A landscape with many valleys, sampled at points; each row gives a point and its height.
From any point a ball takes the steepest step (drop divided by distance) to one of its 2 nearest points. It stops when none of these is lower. Distance is the straight distance between rows; heights are no part of it.
Z410: [114 163 116 126 124  67 113 102 140 189  94 145 110 191 159 156 149 137
 152 156 114 166 139]  height 304
Z916: [173 133 173 135 119 162 161 182  75 128 140  79 124  89 107  88  93 193
 111  92 141 128 135]  height 118
Z625: [ 95 121 127  67 163 205  85 162 123 109 136  72 147  95  87 120  96 157
  97 124 134  93 134]  height 524
Z296: [ 79 140 124 103 160 141  73 136 109 134 140 116 162  74 113 122  86 127
 101 146 157 149 156]  height 571
Z450: [137 105 127 139 120  91 116 132 127 153 129 177 115 129 163 155 142 133
 137 141 114  72 150]  height 526
Z992: [129 109 122 131 128 122 151 109 141 108 121 127 137 122 128 111 124 124
 120 123 144  72 133]  height 368
Z73: [147 153 167 154 131 168 154 153  85  79 128  91 143 135 160 108 120 157
 136 126 132 128  67]  height 371
Z962: [120 154 121 123 113  76 155 125 145 170  85 123 119 179 173 115 131 160
 166 134 127 145 105]  height 425
Z64: [ 65 104 113  68 164 188  98 144 118 106 122 135 171 114 121 150 137 165
  65 139 125  90 179]  height 651
Z900: [147 172 178 126 117 122 143 129 139 104 138  56 100 155 100  90 103 145
 169  70 152 117  98]  height 513
Z805: [ 59 119 153 157 111 197 151 166  57  85 130 119 150 118 176 128 123 156
 109  99 157 108  95]  height 177
Z90: [170 128 142 153 100 136 139  72 148  80 126 102 109 113  80 114 137 162
 169 146 131 151  87]  height 650
Z406: [ 98  78  83 117 101 100 136 124 226 120 151 178 130 134 109 151 146  66
 141 146  77 111 136]  height 667
Z465: [131 148 150 103 117 166 151 189  98 116 111  67 157  95  97  89  78 166
  83 108 167 119 142]  height 33
Z92: [ 86 138 130 114 173 173  81 136 124  84 120 159 156 121 110 147 123 150
 106 135 107 105 147]  height 661
Z312: [113 129 110 155 145 118 162 137 101 140 111 155 151 113 171 115 121 106
 145 120 116 170 120]  height 322
Z487: [ 84 101  75 127 150 140 103  97  83 161 142 158 163 115 114 157 155  77
 100 131 140 153 170]  height 620
Z348: [116  56  88 112  92 127 116 126 157 100 176 166 129 106  73 144 132 122
 152 103  67  83 152]  height 448
Z540: [166 161 142 174 135 169 181 121 145 101 117 109 125 164 161  82 119 101
 154 118 153 164  78]  height 379
Z952: [ 75 139 129 145 177 112 114 145  99 163 121 159  91 121 175 160 168  91
  50 130 156 158 179]  height 480
Z388: [104  81  85 101 119  92 108 113 108 163 116 143 139 116 132 116 129 126
  88 157 134 106 149]  height 725
Z19: [167  76  90 123 103 127 122 114 161 120 145 156 144 113 113 124 153  95
 126 164 115 106 166]  height 544
Z829: [186 132 178 154 139 130 157 140  94 139 142 108 137 106 142  80  87 169
 143  94 129 164 105]  height 226
Z884: [145 129 144 142 160 125 114 120 120 131 119 125 123 102 151  77 116 163
 122 120 138 146 128]  height 318
Z775: [198 159 194 115 138 117 144 101 132  85 124  48 129 164  81 136 133 194
 163 117 144 130 103]  height 570
Z300: [135 142  96 138 144 104  97 119 190 154 118 169  85 156 120 191 153  95
 140 177  62 181 133]  height 539
Z938: [ 95 124  80 134 143  55  83 127 147 179 125 151  88 159 133 188 176  74
 127 164 109 163 175]  height 329
Z329: [132 127  76 160 142  64  95 135 186 196 140 153  60 169 127 209 175  90
 162 203 104 182 157]  height 456
Z510: [109 124 130 134 131 137 128 119 114 150 124 173 113  95 164 134 148 104
  55 118 152 124 172]  height 440
Z774: [106 134 134  63 146 171  94 148 127 113 134 115 131  90  89 116 110  98
  64 114 151  98 134]  height 536
Z484: [191 144 189 159 119 127 156 105 149  92 137  94 102 110 139  96 116 157
 189 151 139 161  77]  height 626
Z535: [120 145 186 149  98 157 129 126 119  78 128 114 118 107 120 136 102 164
  89 121 174 106  97]  height 681
Z610: [141 144 112 131 123 121 125 117 221 158 128 181  66 128 150 172 154 125
 181 184  82 163 107]  height 594
Z232: [113 127 105 101 176  88  79 119 127 149 136 149 151 146 139 153 141  74
 122 148 106 114 143]  height 739
Z429: [108 139 144 132 111  98 177 132 127 137 113  92 134 170 163 110 122 172
 185 114 125 110  64]  height 501
Z268: [ 94  93 122 109 119 140 116 124  85 138 133 147 141  97 158 141 142 154
  95 146 151  85 125]  height 705
Z49: [146 111 112  95 149  76 123 128 210 111 115 126 134 154 131 106 118 113
 156 127  76 112 136]  height 487
Z685: [ 54 100  92 102 164 157 113 101 103 128 128 146 169 122 132 150 157 121
  73 138 158 120 190]  height 639
Z630: [123 120  75 127 116 137 116 111 125 140 137 162 166 134 128 113 139  81
 142 141 151 137 175]  height 588
Z375: [130  86  73  94 149  53  66 123 161 149 121 145 128 112 100 121 136 120
  69 153  72 158 169]  height 789
Z124: [ 96 116 126 154 134 143 192 116 119  99 130 113 132 132 152  99 133 119
 120  88 184  75 100]  height 308
Z866: [154 150 138 175 130 143 128 121 129 142 118 149 112 109 178  96 132 116
  95 135 159 149 141]  height 386
Z186: [180 166 173 100 129 124 118 108 101 169 116 121 132 153 128 126 115 171
 152 119 125 185  97]  height 370
Z446: [207 142 171 127 126 110 132 108 153 118 123 132  98 122 103 140 119 158
 120 125 102 110 102]  height 434
Z205: [185 140 142 130  97 135 122 120 171 164 155 151  84 142 139 142 114 106
 178 130 132  79 111]  height 528
Z50: [ 67 114 104 137 168  89 120 141 150 135 109 173 112 119 175 133 167  69
  99 127 128 165 190]  height 538
Z542: [ 86 125  73 104 176  78  58 126 128 147 117 138 146 137  95 159 134  94
 108 146  71 170 163]  height 770
Z935: [174 120 122 144 100  87 160 101 151 155 133 134 138 133  92 138 117 159
 192 129 102 128 101]  height 300
Z839: [102 130 151 179 133 162 161 156  71 107 133 134 154 146 193 131 133 132
 140 113 115 109  70]  height 281
Z275: [144  95 139 146 117 118 142 150 147 113 136 157  96 130 160 129 140 167
 184 134 106  48 123]  height 457
Z717: [137 121 120  71 152 162  87 144  93 145 126  89 136 126  97 121 122 159
 113 116 116  79 140]  height 504
Z907: [149 124 164 174 108 157 162 151 114  81 147 132  98 127 146 132 142 139
 175 107 135  73 112]  height 383
Z634: [ 72 130 102  59 133 179  73 127 129 135 122 130 137 114 106 151 138  79
  60 145 158 141 153]  height 549
Z879: [112  78  81 106 106 128 101 128 151 123 140 180 142 106  95 109 130 125
 118 115  88 130 171]  height 496
Z437: [101 148 104 189 141  97 163 163 115 151 128 159 144 131 203 147 140  84
 143 141 130 197 156]  height 452
Z389: [ 66 106  65 130 170  65 102 156 124 143 124 153  91 148 136 175 193  74
  97 141 121 176 225]  height 461
Z737: [160 142 152 192 115 162 153  96 107 100 148 147 120  90 123 100  97 108
 127  93 155 130  73]  height 222
Z902: [112 124 104 156 142  82 147 151 170 143 124 168 128 132 183 156 152  53
 147 166 112 172 168]  height 554
Z327: [138  96 110  94 137  98 106 118 157 105 113 135 157 142 116 120 122 122
 120 132  89  61 139]  height 427
Z240: [ 70  53  71  86 126  72  87 120 136 153 138 146 141 129 118 131 153 106
  82 131  85 147 150]  height 758
Z28: [118 163 132 126 151 188 129 149  72 131 115  90 143 125 143 114 107 149
 106 129 153 142  99]  height 388
Z489: [150 131 108  89 132 121  81 113 121 137 118 131 153 143  90 123 118 186
 133 128  97 126 157]  height 468
Z784: [195 157 151  93  79 139 162 130 108 116  99  62 151 136  94 104 123 147
 133 112 142 143 105]  height 231
Z802: [149 153 151 185 151 166 152 133 114 112 143 138 143 135 164  90  82  78
 109 101 150 157  91]  height 303
Z674: [124 184 104 100 136 179 107 135  88 170  88  92 152 134 120 149 111 122
  85 145 153 167 106]  height 352
Z726: [170 143 159 126 106 132 129 133 144 140 139 159  95 102 123 129 117  96
 129 118 106 116 111]  height 483
Z814: [122 109  89 119  91 133 133 128 230 132 130 176  85 156 113 163 148 104
 155 162  69 120  95]  height 634
Z347: [178 171 168 168 100 160 181 128 130 133 141  92 144 202 163  75 108 146
 164 114 161 180  93]  height 437
Z686: [158 172 176 180 115 143 169 138 149 108 147  86 125 173 122  51  90 132
 158  77 183 135 122]  height 481
Z399: [148 162 188 117 119 117 143 134 110  99 116  11 109 154  58 114 130 173
 154  92 167 102 121]  height 541
Z830: [ 96 108 150 142 113 174 129 125  81  96 149 135 130  74 110 155 120 150
  84 113 171  77 127]  height 692
Z262: [134 156 147 108 119 139 115 132  80 152 138 123 149 134 109 127  97 192
 146 113 113 145 142]  height 428
Z647: [160 116 149 182 105 171 165 149  85  78 159 104 108  83 101 106 126 119
 161  94 137 119  98]  height 305
Z260: [129 114 103 156 140  92 147 101 144 156 137 162 139 132 150 114 119 125
 185 145 107 133 110]  height 126
Z96: [124 135 134 115  85 132 167 165  90 104 107  64 139 115  92 100 113 155
 145  96 150 112 124]  height 134
Z701: [ 56 130 117  91 149 179  93 152  99 162 133 115 133  78 130 137 116 120
  59 149 188 160 176]  height 560
Z589: [ 88  86  94 100 125  81 109 124 154 135 146 170 162 130 128 152 140  53
 138 136  92  95 150]  height 704
Z356: [100 165 105 122 112  97 102 110 141 181 106 157 117 183 160 181 152  71
 131 148 142 144 152]  height 120
Z135: [164 163 137  84 105 126 121 108 105 138  88  96 148 132 119 138 118 151
 102 146 137 161 100]  height 302
Z127: [142 124 150 152 103 136 127  96 113  95 118 109  85 101  77 109 118 173
 122 119 156 107  93]  height 669
Z419: [221 143 174 129 116  97 170  91 138 126 126 106 133 128  80 142 130 160
 178 109  89 126  88]  height 380
Z185: [ 47  95 164 141 133 162 163 138 101  86 157 127 134 110 180 115 141 112
 104 104 176  85  92]  height 244
Z638: [207 163 200 172 122 134 187 116 137  82 133  53 116 159 122 112 133 185
 179 119 137 138  85]  height 598
Z987: [159 100 106 116  75 108 131 115 157 116 141 159 118 128  78 147 113 129
 170 114  81  91 126]  height 387

Where does a ball stop that starts at each point below?
Z240 -> Z737
Z542 -> Z938
Z701 -> Z465
Z775 -> Z737
Z296 -> Z465
Z952 -> Z465
